The views of a scene show one set of named points, each view turned or mirrored, and shifted as a whole, with a little noise and some points left out.
(in the rows, 128 means zero)

Scene 1
View 1
Z495: [149 115 114  98 101 148  81 129  90 126 110 133 123 186 128 117 130 180
 101  86 125 154 126 147 138 179 123 120 147  84]
Z782: [162  51 122  68 105 146 127 144  95 122  87 144 158 120 144 114 157 136
 151 114 125 150 132 158 112  99 140 177 112 112]
Z649: [145  32 114  59 144 175 179 127  74  94 111 160 173 117 157 104 172 122
 127  69 133 182 149 131  82  87 161 144  99 118]
Z270: [144  83 119  84 123 154 123 139  84 119 105 141 146 156 138 112 157 148
 116  80 126 168 138 138 122 142 136 146 124 103]
Z225: [144  69 121  77 134 155 132 137  79 118  97 160 151 145 140 111 155 143
 120  86 130 171 132 137 111 141 142 148 125 106]
Z367: [158 101 106  89  81 154  88 121  96 117 122 119 133 171 138 111 138 175
 103  80 124 148 143 159 136 141 130 110 126  84]
Z788: [174  81 105  89  66 152  76 110  97 124 112 158 135 163 136 118 122 192
 118 119 127 137 120 174 114 148 131 107 141  71]
Z235: [157  96 125  95  87 127  84 166 108 142  79 104 132 145 126 115 153 147
 144 114 120 134 127 161 155 128 120 193 126 105]
Z796: [177  74  93  79  40 147  93 111 117 106 137  88 140 149 154  99 141 169
 129  92 117 128 154 187 131  67 139 117 103  84]
Z316: [144 139 110 103  83 145  75 137 101 125 125  68 121 190 131 108 150 161
  95  56 117 148 159 149 171 140 119 133 124  96]
Z147: [122 129 127  95 145 149 106 156  75 129  99 114 128 182 123 116 162 142
 100  55 124 177 144 117 156 183 120 158 136 108]
Z715: [165  44 112  68 103 160 133 125  85 112 103 161 159 124 151 112 147 148
 136 104 128 156 132 155  99 104 148 144 114  98]
Z484: [157 104 124  95  98 135  72 152  96 141  82 132 129 163 118 123 140 169
 128 117 124 140 114 155 146 170 118 161 145  94]
Z92: [133 145 122 105  92 123  85 180 112 142 101  14 118 175 130 106 182 121
 123  53 106 147 169 143 208 107 109 199 106 126]
Z258: [164 146 111 114  45 123  22 146 120 147 103  79 104 191 114 119 125 193
 120 111 118 115 124 177 180 167 105 142 149  76]
Z464: [156  75 115  79 103 152 112 136  92 121 102 134 148 144 139 113 151 149
 130  94 125 155 134 147 121 123 139 149 120 102]
Z111: [147  84 114  81 114 157 122 132  86 111 113 118 143 154 146 106 156 146
 114  72 127 166 148 143 127 115 140 139 114 104]
Z35: [153  65 119  74 102 145 137 155  98 118  96  98 158 124 150 105 175 119
 145  85 119 155 151 147 129  76 140 187  95 121]
Z692: [171 112  99 100  47 142  59 112 107 122 125 101 123 180 134 109 122 193
 111 101 120 129 136 179 147 134 126 104 135  72]
View 2
Z92: [146 119  85 131 116  96  84  97 144 107  61 134  53 138 126 113 136 142
 116  74 165 148  82 173 104 132  47 150 126 230]
Z715: [ 85 135 167 130 108 138 103 124 148 161 101 148 119  85 105 162 115 176
  98 127 150  59 116  82 147 136 109 124 187 121]
Z782: [ 99 128 166 134 107 119  91 109 154 158  75 147 106  97 110 168 114 176
 109 121 150  57 101  96 131 129  92 125 198 140]
Z258: [188 112 114  94 108 124 139 144 137 142 147 120  90 113 147 104 104 104
 112  60 147  75  29 111 106 116  52 179  92 192]
Z111: [ 92 133 139 113 108 141  99 120 141 133  99 136 108  96 115 134 123 168
 101 122 158 107 123 107 138 134 101 130 149 150]
Z270: [101 126 161 101  99 144  97 118 146 134  97 126 112 100 132 135 123 168
 105 137 149 100 114  95 131 128 101 129 143 142]
Z147: [119 110 167  71  81 138  79 100 157  97  80  99 101 116 168 108 133 171
 119 156 131 131  98 106 103 117  81 129 116 162]
Z35: [ 93 134 135 153 114 112  80 101 149 144  54 153  88 104  98 163 123 176
 107 112 162  90 115 130 136 143  88 123 192 166]
Z484: [157 102 179  85  94 121 106 116 155 144 112 111 106 106 161 131 110 149
 119 121 126  59  47  88 101 107  69 149 138 153]
Z788: [128 127 155  95 105 153 141 153 137 167 158 127 125  82 125 136 103 141
  95 100 149  49  81  71 142 127  98 152 135 123]
Z235: [147 118 144 122 106 105 102 111 154 147  89 136  91 112 132 142 111 150
 123  95 142  68  58 119 111 125  62 146 163 176]
Z225: [ 90 125 177 101  95 143  89 111 154 136  89 126 117  92 130 144 123 180
 106 146 144  87 119  88 133 127 108 122 160 129]
Z649: [ 46 139 169 133 106 146  76 108 149 143  68 148 118  86  97 168 129 201
  96 156 159  99 165  92 159 142 128 106 197 115]
Z495: [132 117 151  77  94 154 124 136 138 131 140 109 114 101 148 113 116 142
 102 114 146  96  82  89 124 120  91 150 103 148]
Z796: [122 144  92 144 135 134 143 154 122 166 140 163  93  91  80 140 107 129
  89  53 179  76  97 117 156 145  93 157 148 166]
View 3
Z92: [ 98 150  69 164  63 146  53 172  64  84 133 155 163 132  87 103  82 140
 124  91 119 171 155 121 128  97 194 169  45 113]
Z692: [ 94 125 122 177 141 145 119 171  66 117 157 124 185 102 117 148 111 153
 118  86 109 142 133  76 148  92  98  89 139 146]
Z367: [104 124 122 187 138 156 111 162 101 112 145 119 168 121 116 148 120 131
 132 107 121 152 134 102 159  99 102 118 137 136]
Z225: [136 107 129 192 151 187 102 133 134 125 120 120 146 157 105 149 142  99
 128 134 155 152 134 131 183 101 117 178 129 144]
Z35: [118 103  97 196 134 183  53 129  73 137 103 135 142 147  81 149 109 106
 108 118 149 150 165 141 151  81 164 202 129 117]
Z782: [129  95 118 187 158 191  86 120  83 146 113 131 149 149  88 158 129 106
  90 114 158 139 150 127 170  81 143 196 142 144]
Z715: [127  93 127 201 176 187  91 123  97 147 110 118 146 146  99 166 133 101
 109 128 150 140 146 130 172  82 116 171 169 140]
Z316: [ 99 145 100 176 101 142  93 183  91  88 147 133 170 120 113 125 107 142
 144 101 113 166 132 103 139 106 126 118  88 121]
Z788: [113 104 145 181 173 165 131 150  94 133 154 115 172 121 119 161 132 135
 107 101 135 140 125  82 172  90  84 111 160 164]
Z649: [134  92 121 224 166 201  62 115 132 142  83 111 124 161  95 166 135  76
 140 156 158 151 155 166 169  90 122 204 176 115]
Z464: [121 106 121 185 150 176  93 142 101 130 128 124 157 139 103 149 124 113
 120 116 143 147 141 124 165  89 123 166 135 140]
Z147: [131 129 119 166 102 171 111 161 160  84 145 136 155 164 108 112 136 109
 141 129 151 171 116 124 185 117 133 176  58 143]
Z111: [116 116 112 198 139 174  84 145 109 117 122 121 152 141 102 145 125 109
 138 125 137 158 142 128 158  97 123 160 132 125]
Z258: [ 94 137 117 142 113 135 135 184  57 101 181 145 200 104 115 125 106 170
  90  62 115 149 124  58 156  92 128  96  74 163]
Z495: [119 122 135 178 143 165 128 157 127 110 152 121 168 138 116 139 132 126
 133 117 139 157 119 100 178 109  96 130 116 154]
Z796: [ 93 111 106 205 153 159  73 153  35 140 123 118 162 101 105 163  98 139
 116  93 111 139 162 107 127  77 122 123 177 120]
View 4
Z111: [142 109 157 118 153 160 136 163  99 150 134 157 101  66 121 130 115 151
 165 112  99 134  84 142 113 169 135 133 127 113]
Z692: [118  98 100 131 140 176 101 163 143 175  94 173  85  80 125 110 148 142
 109  88 116 120  82 131  83 140 146 195 180 107]
Z258: [123 125  63 129  91 160  92 130 144 181  81 158  62  86 163  88 163 118
  99  88 100 113  86 107  65 109 150 165 175  96]
Z788: [120 106 135 114 180 160 103 137 139 188 114 181 102  78 122 104 128 158
 128 103 107 138  93 148  64 148 124 189 183 126]
Z649: [152  97 220 112 205 153 158 167  84 142 173 163 138  51 111 143  94 178
 205 133  88 157  82 169 123 206 120 116 107 128]
Z484: [143 144 121 108 142 124 107  95 113 191 125 156  84  87 166  89 130 134
 135 112  76 139 106 121  53 121 125 130 149 124]
Z316: [128 115 100 114 100 179 121 165 116 165  89 157  68  78 123 123 130 123
 124  90 116 102  86 119 109 134 148 157 148 103]
Z367: [128 107 132 111 144 170 117 156 120 172 109 165  89  80 118 122 125 143
 133  96 109 123  88 139  99 149 134 164 155 117]
Z270: [143 123 164 102 158 152 129 141  96 163 138 160  99  71 125 123 106 146
 161 113  99 138  96 142 100 157 126 125 129 124]
Z225: [145 121 182 100 177 143 134 134  93 165 148 161 106  72 123 121  97 156
 172 120  90 145  98 149  97 166 120 124 123 130]
Z35: [150 102 160 154 154 154 145 165 102 121 153 151 123  49 161 126 136 163
 187 123  66 156  70 147 112 183 146  99 109  93]
Z464: [141 112 156 119 160 153 126 144 108 160 138 161 110  67 141 117 122 156
 161 114  88 144  90 143  93 165 130 137 133 118]
Z235: [145 123 116 146 130 137 115 128 115 152 130 149 100  67 183  98 153 145
 152 113  65 144  85 125  75 143 144 114 134 102]
Z495: [134 129 130  91 138 155 113 133 112 192 107 163  75  88 123 113 111 134
 130  99 111 120 101 128  86 133 129 158 155 125]
Z92: [148 128  83 153  53 169 138 170  93 114 101 125  80  57 175 125 153 114
 153 102  72 110  71 107 138 139 168  85  99  69]
Z782: [150 110 169 140 182 138 128 141 107 144 162 162 127  57 158 110 136 165
 182 126  68 168  85 154  82 175 131 119 130 112]
Z796: [121  71 126 164 161 187 116 194 142 135 117 171 117  58 130 126 163 164
 146 102 100 142  61 153 100 177 153 179 162  91]
Z715: [140  97 181 128 200 145 131 154 112 158 155 172 127  62 130 121 120 175
 177 120  86 161  86 161  86 181 124 147 137 126]

Which points are out of place in each view (at most two, in the order of its rows)? Write - if all are in place.
view 1 -> Z147, Z484
view 2 -> Z796
view 3 -> Z495
view 4 -> Z316
